Points on a hilly landscape, in no order, each with its height.
From any point a ball rolls to the lowest of the 6 points nearest to it. It stops when none of these is lower. Distance is the straight distance between rows; heights are no part of it.
gamom: [ -3 -17  -7 -13  11   1   0 -18  10 -10  13   6  -7  -4 -11  15  11   9
 -11 -11   4 -11 -19 -19 -18   4   6   6   7  -4 -27  -6  13 -17 -20  -1
   0   9  17  21   2   7 -12  12  16 -16   4  -8   0   8  13  -5]  h=46.4
dodel: [  6  10   1   1  -9   1  -7  11  -5  19  -1  -1   0   1   4   6  -7   3
  12   6  -5  -2   7  11  13  -8  -7   2  -6   9   4   0  -5   9   9   7
  -4  -6  -5 -14  16  -9   3  -4 -10   9  -5   8  -7  10 -10  -2]  h=36.8
Beme: [  5   2  -3  -8  -9   3  -8   9  -2  20  -1  -6  -5 -11  -1  28  -2  13
   1  -1  -3  -3 -11  -3   8  -7  -9  10 -11   9  -6  -1 -11   3   4   1
  -8  -9   3  -5  19  -7 -10  -1   7   3  -7   8  -5  13   2  -1]  h=48.0
Pipad: [  1  -7   0  -2   5   0   4  -5   0 -11   0   1   0  -3   0  -2  -2   2
   0  -1  -7  -1   3  -5  -4   2   0  -4   3  -7  -3  -7   5  -5   3  -4
   6   0   1   2  -6   2  -2   3   1  -4   6  -3  -4   5   0  -2]  h=56.2
poned: [  6  -1 -10 -12  -3   3  -6   4  -2  11  -3  -7  -8  -8  -2  28   5  10
  -1  -4   0  -1 -10  -8   1   2  -9   4  -2   6  -7  -3  -4  -5  -6  -1
  -5  -1  10   1   5   7  -8   8   5   1  -2   1  -6  18   6   1]  h=45.0
fafan: [ -8   1   4   2  10   0   3 -13   7 -20  -3   8   9   7   2 -33   5 -15
   1   7  -2  -1  12  -3 -12   9   6  -6   2 -13   8   4  10  -6   1  -9
   7   7  -1  11 -15   5   6  -4  -1  -5  -4  -6  11 -14   3   8]  h=53.6
Mefi: [ -5 -17   6   9  17   7   7 -20  11 -22   3   8  10  12  -4 -30  11 -16
  -4  -2   5   3  14  -2 -19  16  11  -7  11 -11   4   3  13  -5 -10  -4
   4  13   5  16 -15  10   5  -4   3  -8   6 -14  13 -14   7   2]  h=67.0
toriz: [  0   2  -6  -8  -4   5  -9   6  -3  18  -1  -2  -7 -13   0  34   0  17
  -5  -6  -6  -2  -9  -5   9  -4 -10  12  -6   7  -4   1 -12  -1   4  -4
  -5  -7   7  -3  17  -3  -9   0   9   3  -4   6  -8  14   7   0]  h=56.6
Berap: [-11  -1   8   6   4  -2   3  -6   1 -18   0  -1  10   3   3 -32   2 -13
   0   3   0  -2   6   4  -8   3   7 -10   0  -9   8   0   7  -7   1  -4
   2   4  -5   8 -14   2   6  -5  -2  -1  -1  -5   9 -13   2   7]  h=50.5
Zozov: [  4   8   0   8 -10  -1   0   9  -2   8  -4   0   3   2  10  -1  -9  -3
   9   2   4   0   5  13  15  -7  -1   0  -3   4  11  -1  -8   7  11   9
  -3  -2  -5  -5   5   0   7  -9  -6   7   2   4  -3  -3 -10   1]  h=44.4
Dugi: [  5  -2  -7 -10  -1   1  -2   4  -3   5 -11  -4 -10  -4  -2  18   2   6
   2  -2  -3  -1  -5  -5   3  -4  -9   5   1   1  -4  -1  -2  -3  -2  -2
  -3  -1   2  -2   1   3  -5   5   4   0   0   2  -9   9   4  -2]  h=45.6
tupuf: [  4  15   9  13  -8   2   2  11  -3  11  -3   3  12   8   6 -21  -8 -12
   8   7   4   8  15  15  12  -1  -2   1   6   0  19   8 -11   9  16   0
   3  -1 -20 -14  -6   0  12 -12  -4   7 -11   1   4 -21  -6  10]  h=86.1
gagi: [ -2  25   4   9 -16  -2  -1  14 -12  16  -8   0   6  -1   8  -8 -10  -6
   5   8  -1   2  14  16  19 -10  -8   2  -4   8  16  11 -18  12  16   0
  -3  -8 -23 -14  10 -10  13 -16  -9  12 -14   7   1 -13 -12   8]  h=41.7
nasak: [ -2 -16  -2 -10  11  -3   2 -11   6  -8   6   1 -10  -6 -12  13   9   8
 -11 -12  -2  -6 -18 -13 -20   9   3   1   2  -3 -25  -6  11 -12 -16  -3
  -2   4  16  17   1   4 -11  15  13  -9   2  -6  -1   2   8  -6]  h=43.7
baf: [  5  14  -5  -3 -14   2 -10  16  -9  24   0  -7  -4 -10  -1  29  -5  13
   1   1  -1   5  -3   3  11  -9  -7   8 -11  17   1  -3 -11  15   4   0
 -13 -11   3 -16  27 -16  -1  -2  -6   7  -8  15  -9   9 -11  -4]  h=19.1
sesut: [ 1 -8 -3 -5  3  1  1  0  0 -4 -2 -1 -4 -2 -3  8  2  6 -2  0 -1 -3 -3 -4
 -1 -2 -2 -1  0 -7 -3 -1  7 -5 -2 -1  2 -4  4 -3 -4  0 -3  7  0 -1  3 -1
 -4  7  7 -3]  h=55.7
nevig: [ -3  -9 -11  -7   0  -3   1  -4   0  -1  11  -7  -9  -8  -6  26   5  15
  -5 -15  -1  -5 -18 -16  -9   3  -2   4   6   6 -17  -3   6  -9 -17   1
  -3   1  13   3   1   7 -16  11   8  -5   3  -2  -1  16   9  -6]  h=37.7
Fote: [  4   2   4   7  -5   0   2   3   1  -2  -2  -4   6   4   4 -14  -5 -11
   8  -1   1   4   1  10   2   0   3   1  -4  -2   9  -2  -2   6   8   1
   1   3  -2  -3  -7   1   4  -8  -1   5   3  -2   1  -5  -4   2]  h=34.9
Fop: [ -3 -18  -1  -7  15  -1   4 -14  10 -11   8   8  -9  -3  -9   3  11   6
  -9  -5   3  -7 -17 -12 -20   7   4   2   5  -5 -27  -3  15 -11 -15  -3
  -1   3  15  18  -1   5 -13  14  15 -12   4  -5   3   3  12  -9]  h=46.7
pilob: [ -9 -13   0   5  16  -1   1 -16   7 -20   2   7   1   7  -1 -20   5  -8
  -4  -1  -2  -4   9  -6 -11   9  10  -8   9 -11  -2   1  12  -5  -8   1
   6   8   8  14 -12   5   3   3  -1 -11   7  -7   3  -3   2   0]  h=57.5
miz: [  0 -10  -1  -3   6   2   3  -7   5 -12   4   2  -8  -1  -7   8   4   0
  -4  -5  -3   0  -6 -12  -8   3   2  -5   2  -3  -8  -1   6  -7 -10  -1
   1   2   6   4  -6   1 -10  15   0  -6   3  -4  -5   4   5  -9]  h=56.4
vani: [ -7   1   7   2   4  -2   2  -6   2 -12  -1   1   8   1   4 -21   1 -10
  -1   2   0  -2   6   0  -5   2   5  -5  -2  -6   6  -2   5  -5   1  -3
   4   5  -5   6 -11   0   5  -3  -1   0  -2  -5   3  -9   1   6]  h=52.3
Suvon: [ -3 -15   1  -8  15  -1   3 -15  11 -10   6   9  -7  -1 -10  -2   7   2
  -8  -7   1  -7 -12 -12 -17  10   7  -2   6  -7 -26  -3  13 -12 -19   0
   5   1  13  19  -4   4  -9  11  14 -14   8  -6   3   5  11  -7]  h=48.3
Timu: [  4 -10  -3  -8   3   0   3  -2   0  -7   3  -2  -8  -1  -3  10   5   5
  -5  -3   0   2   0  -8  -3   5   1  -2   2  -3  -4   0   6  -6  -6  -2
   4   1   6  -1  -7   2  -5  13   0  -6   5  -2  -5   8   1  -5]  h=53.1
kabu: [  7  10  -1  -1 -11   0  -8  13  -6  23  -3   0  -6  -4  -1  22  -7   6
   5   4  -3   7  -2   5  10 -10 -10   7 -10  11   2  -1 -13  13   3   5
  -7  -9   0 -14  19 -13  -4   1  -2   4  -6   9  -7   8  -6  -5]  h=34.8
gufe: [ -2 -11   1  -3  10  -2   2 -11   7 -14   5   7  -6   4  -6  -4   7  -3
  -4  -7  -2  -1  -4 -10 -13   7   8  -7   5  -5 -13   1  11  -5 -14  -2
   5   0  12  15  -6   6  -9  11  -2 -11   4  -6  -4   5   5  -6]  h=72.9
vabi: [ -3   4   8   3  -2   1   3   5   0 -10  -2  -4  11   8   3 -25  -3 -12
   4   6   3   2   7  11  -1   2  12   3  -4  -2   9  -2   2   4   6  -1
   0   8  -6   0 -10   5  11  -9  -1   3  -1   0   8 -15  -3   7]  h=39.5
Fip: [  2  20   4   9 -14   0  -4  13 -11  21  -6   3   2  -1   9   1  -8  -1
   4   9   0   3   8  12  22 -11 -12  -1  -3   9  16   7 -14  11  12   7
  -3  -3 -15 -11  14  -9  10 -13 -12  12  -7   8  -4  -4 -12   5]  h=29.2
romez: [  4  10   2  10  -9   0  -1   6  -2   6  -3  -2   4   2   5  -7  -3  -4
   6   3   5   2   6  14  13  -5   0  -2  -3   3  12   2  -5   8  10   6
   0   4  -7 -10  -2  -2   7  -7  -2   5   3  -2   1  -3  -6   5]  h=47.3
Tubuf: [  7  14  -1   1 -15   0 -10  17  -8  29  -1  -5  -5  -8   2  25  -8  13
   4   4 -10   9   4   5  13 -12  -5   5 -10  12   7   0 -14  11   7   4
 -11  -7  -8 -20  21 -11  -3  -1 -10  10 -10  10  -6   7 -12  -4]  h=33.6
nek: [  2  18   0   6 -13  -4  -3  10  -9  20  -3   0   3   0  13   8  -9   6
   7   6  -2   7   8  10  16  -9  -8  -4  -5  10  10   5 -10  10  10   8
  -2  -7 -10 -15  19 -10   2  -8 -15  11  -6   8 -10   0  -9   4]  h=33.7
tomul: [ -6  -2   1   3   9  -3   2 -15   0 -15   1   7   5   1   4 -17   4  -7
  -4   0  -1  -2   6  -7  -8   1   3  -8   5 -12   3  -1   5  -6  -1  -6
   6   8   2   9 -12   3   7   2   0  -4   5  -5   2  -3   2   0]  h=53.9
bulo: [  1  -8  -8 -10  -2   3  -3  -2   3   0   8  -8  -8  -4  -8  23   5  12
  -9 -10   3  -4 -20 -11 -12   6  -1   2   5   4 -20  -4   6 -10 -19   0
  -1   3  13   3   3   5 -13  12  10  -6   1  -3  -1  14   8 -10]  h=25.0
Difu: [  1  -2  -7 -10   2   2   1   4  -1   9  -5  -3  -8  -4  -2  21   4  11
  -2  -1   1  -4  -6 -10   4   0  -7   5  -1   1  -4  -1  -3  -1  -2  -2
   0  -1   6  -3   3   1  -5   7   7   2   0   3  -6  16   6   1]  h=29.9
bazup: [  2  14   0  11  -8   1  -1  12  -6  15  -5   0   6   2   8  -4  -7  -2
   6   5   3   3  13  14  16  -7  -4   1  -2   3  11   4 -12  11  13   8
  -1   0 -11  -8   5  -3  11 -13  -6  10  -5   2   3  -9  -7   7]  h=40.7
lita: [ 4  9 -2  0 -7 -2 -5 10 -3 13 -3 -1 -1 -1  4  6 -8  4  7  6  1 -3  2 10
 10 -6 -5  3 -5  7  5 -2 -8 13 10  9 -4 -6 -4 -7 13 -7 -2 -3 -7  4 -1  7
 -6  6 -6 -3]  h=40.4
Nagif: [ 1 -7 -5 -8  2  2  0  0  1  1 -2 -5 -6 -3 -3 16  5  4 -4 -3 -1  2 -3 -7
  3  0 -5  3  0  2 -4 -3  4 -3  0 -3  3  0  3 -4 -5  5 -2  4  3 -4  0  1
 -5  8  4 -3]  h=51.5
lol: [  1  22   3  12 -10   0  -5  11  -9  14  -6   2   9   2   9 -12 -11  -4
  11   9   3   5  12  13  20 -10  -6  -1  -5   5  18  10 -15  13  17   4
  -2  -8 -20 -13   5  -5  10 -16 -12  12  -6   1   2 -15 -11  10]  h=40.8
zar: [  3   1  -9 -11  -3   0  -6   6  -3  17  -5  -5  -8  -8  -1  27   2  12
  -3  -2  -5  -1  -8  -7   7  -3 -11  10  -3   3  -5  -3  -9  -4  -1  -1
  -4  -4   7  -2  11   0  -7   3   9  -2  -3   3  -9  14   7   4]  h=49.3
zudil: [ -6 -18  -8 -14  10   4   1 -14   6  -9  11   3  -9 -10 -10  21  11  17
 -11 -11   1  -9 -20 -21 -18   5   1   5   5   0 -30  -7  10 -19 -18   3
   0   6  19  16   0   5 -12  11  14 -11   7  -3   0  12  14  -4]  h=48.6
Fefi: [  2  19   6  13  -8  -1  -2  14  -9  14  -4   2   3   7   7 -16 -11  -9
   9  12   2   4  15  16  14  -5  -4   1  -1   4  18  15 -16  11  20  -1
   2  -4 -20 -10   5  -8  14 -13  -7   8 -14   5   6 -19  -9  11]  h=49.8
gep: [-10  -9   9   6  18   1   7 -15   8 -19  -2   8   8  10   2 -30  11 -10
  -1   4   6   1  13  -3 -19  13   7  -9   9 -12   6   5   9  -6  -2  -6
   5  11   0  14 -14  10   8  -3  -1  -8   1  -9  12 -14   5   7]  h=68.4
nogom: [ -1   0   4   4  -5  -4   5  -4   0 -10  -1  -4   6   4   5 -17  -5 -10
   2   4   3   2   2   7   0  -2   7   1  -3  -5  10  -5  -2   2   5  -4
   6   1  -4   2  -8   1   3  -8   2   5   5  -2   1  -7  -1   4]  h=36.1
sig: [ -1  -6   3   3   8  -1   1 -10   3 -14   3   6   2   1   3 -10   3  -8
  -4   0  -3  -1   2  -7  -7   2   2  -9   2 -10   0   1   5  -9  -4  -1
   3   4   4   9  -7   5   0   5  -2  -8   4  -2   2  -1   4   3]  h=53.3
mavi: [ -6  -1   4   1  -1  -4   4  -3   0 -13  -1  -2   7   0   2 -19  -4  -4
  -1   1   0   0   4   4   0  -5   4  -4  -3  -5   5  -2   3  -5   6  -5
   2   4  -5   3 -10   1   1  -4   1   5   3  -3   3  -9   0   2]  h=45.5
tas: [  5   3   7   9  -8  -2   0   5   0  -6  -1  -1  11   8   4 -18  -2 -13
   6   6   5   3  10  14   4  -1  10  -1  -3  -2  13   3  -4   8   6   3
   0   5  -5  -6 -11  -1  12 -10  -2   4   0  -3   5 -13  -4   5]  h=39.2
keget: [-3 -7 -1 -1  1 -4  7  1  0 -6  0 -1  2 -1 -1 -2 -1 -1  2  0 -2  1  2 -1
 -3 -4 -1  0  4 -5  2 -3  3 -5  2 -6  6  0 -4 -2 -9  1 -3  0  1 -2  8  0
 -1  1 -2 -2]  h=51.7
gid: [ -1 -13   2  -6  10   1   6  -9   7 -10   7   4  -9   1 -11   5   6   2
  -9  -7   0  -5 -12 -10 -14   7   7  -2   4  -2 -23  -1  14  -7 -16  -1
   4  -1  11  13  -4   6 -14  11   2 -10   4  -2   2   4   5  -9]  h=53.8
bir: [ -4 -16   5   9  19   1   5 -17  14 -23   3  12   3  12  -2 -27  11 -11
  -5  -5   4   0   5  -7 -16  15  14  -7  12 -10  -5  -1  13  -7 -13  -3
   7   6  10  18 -15  10   2   0   5  -9   8  -8   9  -4   5   0]  h=58.4
sigut: [ -9  -5   5   5   6  -1   3 -10   7 -16   0   4   8   1   2 -21   2 -12
  -3   3  -1  -7   5  -5  -9   4   4  -5  -1 -12   6   0   6  -9  -2  -5
   4   3  -3  10 -13   6   3  -1  -2  -3   1  -7   4  -7   3   5]  h=58.0
Gofon: [ -1  -9  -5  -9  10  -4   5 -10   4 -10   8   3  -8  -2 -11  10   6   2
  -7  -9  -1  -2 -14 -10 -11   8   5  -1   6  -2 -20  -4   7  -7 -16   1
   0   2  10   9   0   1 -15  12   8 -10   6  -6   1   4   8  -9]  h=50.4
Gek: [ -1  -8 -11  -8  -1   4   0  -2  -2   1   7  -5  -7  -2  -7  23   6  11
  -7 -15   2  -1 -13 -11  -6   4   0  -1   4   6 -10  -1   4  -4 -12   0
  -2   0  11   4  -1   6 -12  11   5  -3   3  -2  -4  15   6  -3]  h=41.8
fab: [  0 -10   2   5  11   1   2 -13   4 -16   5   8  -3   2  -1 -11   6  -3
  -4  -1  -1  -2   1  -8 -12   8   6  -9   4  -8  -7   1  11  -7 -10   3
   6   1   6  13  -8   3  -3  10  -2  -7   6  -9   1   1   5  -4]  h=59.2
kigi: [  4   7  -5 -10  -4  -2  -7   9   0  19  -5  -2  -5  -5  -1  18  -6   6
   4   4  -4  -1  -7   3   5  -5  -7  12  -5   5  -2  -1 -11   7   6   2
  -8  -9  -2  -6  16  -5  -2  -2   1   2   0   6  -6  11  -2  -2]  h=48.4
dig: [ -1  -9  -5 -10  -2   2   4   0   2  -4  11  -3  -9  -7  -9  22   7   9
 -10 -12   2  -2 -13 -12 -12   7   1   0   5   6 -15  -3   3  -9 -20   4
  -2   3  15   6  -1   3 -11  11  10  -6   1  -8  -3  12  10  -9]  h=37.8
kepe: [  5  19  -3   8 -15   3  -7  12 -12  22  -1   1   0  -6   7  14  -9   3
   6   9  -5   3   4  10  20 -15  -9   2  -7  11  10   2  -8   8  11   4
  -4  -6 -10 -19  18 -13   4  -5 -14  12  -8  12  -7   1 -11   0]  h=2.8
Bakim: [ -4  25   7  11 -12  -1   1  13 -12  15 -11   1   7   4   8 -13 -10  -9
  11  11   1   5  16  16  20  -5  -8   0  -3   4  19  14 -17  13  19   0
   0 -11 -19 -12   7  -9  14 -15 -10   8 -13   5   5 -15 -13   8]  h=44.5
Kud: [ -9  -3   8   1   7  -1   5  -9   5 -18   0   6   9   4   0 -28   4 -10
  -5   5  -3  -2   5   1 -11   2   3  -8  -1  -9   7   0   8  -4   0  -6
   2   4  -4  10 -14   3   7  -6   1  -2  -1  -6   6 -14   2   6]  h=53.0
meni: [  5  17  -1   3 -14   5  -7  14 -11  26  -3  -3   0  -6   3  20  -9  12
   4   8  -6   6   1   5  20 -15  -9   3  -7  15   8   0 -11  11   9   6
  -9 -10 -11 -22  22 -12   2  -2  -9  13 -10  18  -3   5 -12  -4]  h=45.7
Zas: [  0  -6  -8 -11   3   1   3   3  -1   4  -2  -5  -8  -2  -5  21   5   8
  -2  -9  -2   1  -8 -12  -3   2  -5   3   2   1  -4  -2   3  -2  -8   0
  -2  -2   5  -3   0   4  -6  10   3   1  -4   0  -6  11   8  -4]  h=43.9
Tani: [  2   4   1   5  -8  -3   3   6   0   4  -3  -6   6   7   7 -11  -6  -6
   5   3   3   2   5  11  12  -4   1   1  -4   0  10   0  -5   9   7   3
   0   3  -4  -3  -3   0   5 -10  -2   3   2  -2   2  -9  -8   3]  h=41.3
sar: [ -4 -17   1   2  15  -1   4 -15   9 -16   5   9  -2   7  -3 -18   5  -8
  -7  -1  -1  -5   2  -6 -17  14   9  -6  10 -10  -7  -2  13  -7  -9  -1
   4   3   9  19  -7   9  -2   5   3  -8   8  -5   4  -1   5  -2]  h=62.8
nuva: [  4  15  -3   7 -10   1  -6   8  -6  14  -5   2   3  -4   5   3  -7  -1
   6   6   3   2   6   9  15  -9  -3  -2  -4   6   9   1  -8  11  14   8
  -2  -5  -3 -12  16  -5   5  -6  -9   8  -4   4  -4   5 -10   2]  h=37.6
per: [  4  10   3  13  -9   1  -1  10  -3   7  -7  -3   6   4   8 -13  -8  -6
  11   6   4   6  11  15  11  -3   0   2   0   5  14   4 -12   9  11   7
   2   3 -13  -9  -2   4  13 -12  -1   7  -2   2   5 -14  -5   7]  h=68.2
veg: [ 2 -5 -4  0 -3 -1  2  0  0 -4 -1 -4 -1 -2  1 -8  0  0  5  1 -4  1  1  4
  3 -3  0 -1  3 -3  2 -4  1 -5  3 -4  5 -1 -5 -2 -6  1  0  1  1  3  6 -3
 -1 -1 -1  0]  h=42.8
Bar: [ -7 -12   9  11  21   4   4 -15  14 -21  -1   8  12  12  -2 -33  14 -10
   3   3  -1  -1  12  -3 -19  15   8  -7  14 -12   4   8  14  -5  -5  -4
   7   9  -1  15 -21   5  11  -1   3  -6   0 -13  16 -14   4   8]  h=78.2
gatu: [  3  -7  -8  -9   1   3  -2   2   0   4   3  -3 -11  -4  -4  27   7   9
  -7 -10   2   1  -9 -12   0   2  -9   2   2   8  -6  -2   0  -2 -11   2
  -2   0  11   0   1   5  -6   8   5   0  -1  -3  -5  15   9  -4]  h=46.8
kapab: [ -7   2  12   2   5  -4   1  -4   2 -18  -3   3   8   8   3 -28   3 -15
   5   5   3   1   9  10  -7   7   9  -3  -2  -8  10  -1   9  -2   7  -6
   1   5  -7   6 -13  -1   6  -7  -1   1  -3  -3   8 -16   1   7]  h=47.0
Senim: [  3  12   0   4  -8   0  -9  12  -6  22  -1  -3   1  -7   5  16  -9   5
   9   4  -2   6   1   8  16 -13  -8   3  -8  12   4   2  -6  13   7   5
  -6  -6  -8 -18  19 -10   3  -5  -9   9  -6  12  -7   2  -9  -2]  h=36.2
fuda: [ 4 -1  0 -3 -4 -4  4  6  0  4 -7 -4  3  4  2 -1 -8 -1  6  2  4 -1 -4 11
  9 -2 -3  0 -1  0  4 -5 -2  3  5  2  1 -4 -3 -6  3 -3  3 -7 -2  5  3  3
 -2  3 -5  0]  h=56.1
mas: [ -2 -17  -7 -11   8   1   3 -12   5  -7  13  -2  -8  -7 -13  19   9  11
 -15 -12   3  -5 -18 -19 -15   6   4   5   3   2 -25  -6   9 -17 -17   0
  -1   3  15  16  -2   6 -14  10  13 -11   8  -4   1   8  16  -4]  h=42.9
pudu: [ -1  -3   3   0  -5  -3   6   4   3  -4  -3  -4   7   3   3 -10  -2  -5
   3   3  -2   1  -1  10   6  -5   2   3  -6  -6   1  -2  -3  -2   4  -4
   3   2  -7  -2  -5  -1   3  -8  -2   0   5  -4   2  -2  -3   2]  h=25.2
dotu: [  0  17   4  13 -11   1   1  10  -7  10  -4   2  10   6   7 -10  -9  -4
  10   5   5   3  17  10  15  -5  -2   2  -1   2  14   8 -13   9  17   6
  -1  -1 -16 -14   5   1  14 -12  -4   7  -9   6   7 -16  -9   7]  h=58.8
dodaz: [ -5   6  14   6  -2  -4   3   3  -3 -16  -3   4   9   9   3 -27  -2 -18
   1   8   1   2   9  12  -5   4   9  -1  -4  -4  13   1   3   5   7  -4
  -1   6  -5   2 -18   0  12  -5  -4   0   1  -2   7 -19   2   6]  h=47.4
litad: [ -4 -17   6  10  18   2   4 -16   6 -22   2   6   5   9   1 -26  12  -8
  -6  -2   3   1   6  -5 -15  14   8 -10   9  -9  -1   4  14  -3  -8   1
   5  12  11  18 -14  10   4   1   1  -8   5  -8  13  -4   3   4]  h=58.6
visu: [  2  21  10  12  -6  -2   2  14  -7  10  -8   1  12   9   3 -21 -13  -6
   9  11   2   8  13  18  15  -2  -1   0   2   2  22  15 -12  12  19  -1
   3  -7 -25 -11  -4  -4  16 -14  -7   6 -11   3   5 -19 -13   9]  h=52.7
pabe: [ 2 -4 -3 -8 -1  2  1  9 -1  3 -8 -5 -4  2  0 13 -1  5  0 -2 -2  1 -3  2
  6 -1 -6  4  0 -2 -1 -2  0  0  6 -3  2 -4  0 -6  1  1 -4  2  4  1  6 -1
 -6  7  3  0]  h=55.8
Tebir: [  5  -9  -6  -9   3   1   3   1   0  -5   3  -6  -9   0  -7  18   5   8
  -2  -6   2  -4  -5 -10  -3   3   2   0   4   4  -9   2   2  -4 -10   1
  -1   1   5  -1  -3   5  -6  10   0  -7   3  -4  -6  11   4  -6]  h=50.2
lato: [  2  21   0   9 -14   2  -5  11 -14  21  -7  -1   3  -2  11   6 -12   4
   6   8  -2   6   9   9  22 -16 -11  -1  -5   8  13   4 -15   9  12   3
   0  -3 -12 -15  16 -13   6 -10 -15  14  -9  11  -7   0 -10   1]  h=38.7
taliv: [ -1 -18   0  -1  17  -3   3 -17   9 -16   6   5  -5   7  -2 -12   7  -2
  -8  -5   4  -4  -9  -9 -14  12   9   0   5  -9 -19  -2  20 -10 -15   0
   6   0  15  17  -8   9  -8  11   6  -9  10  -8   6   1   9  -5]  h=58.7
pozul: [  0   3   3   7  -8  -1   1   3  -3  -5  -3  -4   8   7   2 -17  -5 -10
   2   6   3   2   6  13   7  -5   8   2  -3   0  11  -2  -2   4   9   1
  -2   3  -4  -3 -10   3  11  -7   2   4   1   0   6 -13  -4   5]  h=37.2
fifav: [  4   5  -1   5  -4  -1   0   7   0   6  -1  -3   5   1   6  -4  -8  -1
   8   0   6   0   5  13   9  -5   3   1  -3   3  10  -2  -6  12  10   4
   1  -3  -5  -5   6  -2   3 -12  -5   2   5   4  -1  -3  -7   3]  h=59.8
pasir: [  1  -6   0  -3  10   1   1 -10   3 -12   7   3  -1  -1  -3  -4   4  -2
  -4  -2  -4  -1   3  -6  -6   2   5  -7   3  -6  -2  -3   8  -3  -2   1
   4   3   3   7  -9   1   0   8  -3  -7   7  -2  -6  -2   0  -4]  h=59.9
loz: [ 1 -7 -4 -4  2  0  5  3  0 -2 -1 -4 -2  0  2  1 -2  5 -1 -2 -1 -1  1  0
  5 -4 -2 -1  0 -5 -4 -2  6 -6  3 -5  6 -2 -1 -5 -4  0 -5  6  3  2  4  1
 -6  2 -3 -2]  h=51.9
Det: [ -1   2 -13 -10  -2   2  -3   3   1   8   3  -8  -7 -10   0  35   1  13
  -5 -11   0  -3 -13 -13   0   2  -6   3   0   8  -7  -1   0   0  -9  -2
  -3   1  12   1   5   2  -8   9   8   3  -1   1  -9  24   8  -3]  h=54.4
lozug: [  4  -5  -6 -11   0   1   2   3   2   2  -2  -6  -8  -2  -2   7   1   7
   1  -3   0   0  -2  -3   3  -1  -3   2   4  -1  -2  -2   4  -3   1  -3
   5  -1  -2  -5   0   1  -7   3   1  -4   3  -2  -3   5   2  -1]  h=56.3
Pel: [ 4 -1 -3 -8  1 -2 -5  7  1 11 -8 -5 -5 -4 -1 12 -3  5  2 -1 -1 -3 -7 -2
  7 -3 -8  5 -6  1 -3 -2 -5  2  3  1 -2 -9  0 -3 10  2 -9  1  0  4 -1  1
 -5 10  3 -3]  h=56.8
duv: [ -7   1  12   3   9  -1   3  -5   5 -20  -1   8  12   6   2 -34   2 -15
   2   5   1   0   9   3 -13   9   6  -5   2  -8  10   4   8   0   1 -11
  -1   4  -5   9 -14   1   7  -4  -1   0  -5  -3  12 -15   1   9]  h=50.3
Zaf: [  4  12  -2  -6 -15   1 -10  12  -7  27   0  -9  -3 -10  -4  32  -7  16
  -1   1  -6   4  -7  -2   6 -11  -9  10 -11  17  -1  -3 -16   8   5   0
  -8  -7   1 -13  25 -15  -5  -3   6   8 -11  13  -5  12  -9 -10]  h=34.7
zez: [ -4   2   9   3  -1  -4   4  -2   1 -13  -2  -1  10   4   1 -27  -5 -17
   2   5   2  -2   2   6  -7   1   7  -2  -1  -5  10  -2   2   2   7  -7
   0   4  -4  -1 -17   0   4  -7   0   1   0  -2   6 -16   0   6]  h=41.9
fodor: [  9  16  -5  -2 -18   1 -10  16 -12  29   0  -9  -6 -11  -1  35  -5  16
  -1   0  -5  10  -3   5  15 -11 -10   7 -11  19   6  -4 -17   8   4   6
 -12 -11  -3 -23  23 -15  -1  -3  -8  10  -4  13  -4  10 -13  -2]  h=6.8
Numo: [ -1 -11  -5  -7   1   1   2  -7   0  -6   7   0 -10  -3 -13  15   9   4
  -6  -6   0  -1 -13 -11 -11   4   3  -2   4   1 -12  -3   6  -4 -15  -2
  -4   0  11   6  -3   4  -9  14   4  -8   5  -3  -2   9   7 -11]  h=48.7
Degu: [  8   9   7  13  -9   4   1   7  -2   3   0   1  10   7   6 -18  -6 -14
   7   5   4   4  14  17  10  -1   5   0  -2   0  13   3  -9   9  15   5
   0   3 -17 -12  -8   2  16  -9   0   5  -7   4   7 -20  -7  10]  h=86.0
rusud: [  3   9  -3  -1  -7  -1  -5  12  -1  20  -6  -5  -2   0   5  12  -9   4
   8   4  -4  -1  -4   8  10  -9  -2   4  -7   9  -2   0  -8  14   8   4
  -3  -5  -3 -13  17  -8   3  -6  -6   6  -2   9  -3  10  -8  -4]  h=44.0
Ropez: [  1 -14  -1  -4  14  -5   5 -14  11 -16   7   7  -6   4  -8  -7   5  -2
  -6  -5   1  -5 -11 -12 -13  12   7  -2   6  -7 -17  -6  15 -10 -15   1
   4  -1  10  17  -3   8  -8   7   0 -10   5  -2   5   4   6  -8]  h=58.9
bolan: [ -6  -5   0   4  13   1   2 -16   6 -18   2   7   9   5   2 -25   8  -7
  -4   2  -1  -3  10  -3 -14   6   8  -8   7 -12   2   0   6  -2  -3  -3
   3   7   5  12 -12   4   9   0  -3  -7   3 -11   4 -10   8   7]  h=58.5
sesa: [  5  15  -9  -3 -18   0 -10  16 -11  30   0 -11  -8 -14  -3  37  -4  19
   0   1  -5   8  -7   1   9 -14 -10  11 -14  18   3  -3 -18  10   3   0
 -12  -9   3 -17  30 -13  -4   1   3  10  -2  16  -4  14 -12  -5]  h=10.5
buvi: [ -4 -11  -3  -6   5   3   2  -9   4  -5  10  -1  -8  -6 -10  19   7  11
 -12 -10   4  -5 -19 -15 -15   7   4   4   7   0 -21  -8   7 -13 -20   0
  -3   3  12  13   0   5 -14  11  10  -9   9  -4   2   8   8 -10]  h=38.1
vizav: [ -2  -2   4  -2   2   1  -1  -9   0 -13   1   5   6  -2   4 -12   3  -3
  -2  -1   0  -1   0  -3  -4   3   1  -7   2  -8   0  -3   4  -6   0  -4
   4   4  -7   4  -9   1   0   3  -2   0   6  -3   1  -5   2   2]  h=13.0
Denit: [ -2 -10   1   1  14  -2   1 -13   2 -14   5   4  -6   1  -2  -7   5  -5
  -5  -1  -1  -3   0  -7 -13   7   2  -2   3  -5  -6   3  10  -8  -7   0
   7   4   8  10  -8   0  -3  11  -5  -7   3  -3  -2   3   4  -3]  h=64.2

Where does a ball stop that starts at each point below?
gufe: bulo
sigut: pudu
bolan: pudu
Bar: pudu
taliv: bulo
gep: pudu
Ropez: bulo

Call two points neighbours if one is among the 6 nearest of the other. Go from one point of each pair to the other, from neighbour to neighbour, staying as low as possible. Name the highest point that can't be avoided.
vizav and bulo: zar
bulo and Difu: Zas
fodor and pudu: Zozov
fodor and kepe: Tubuf
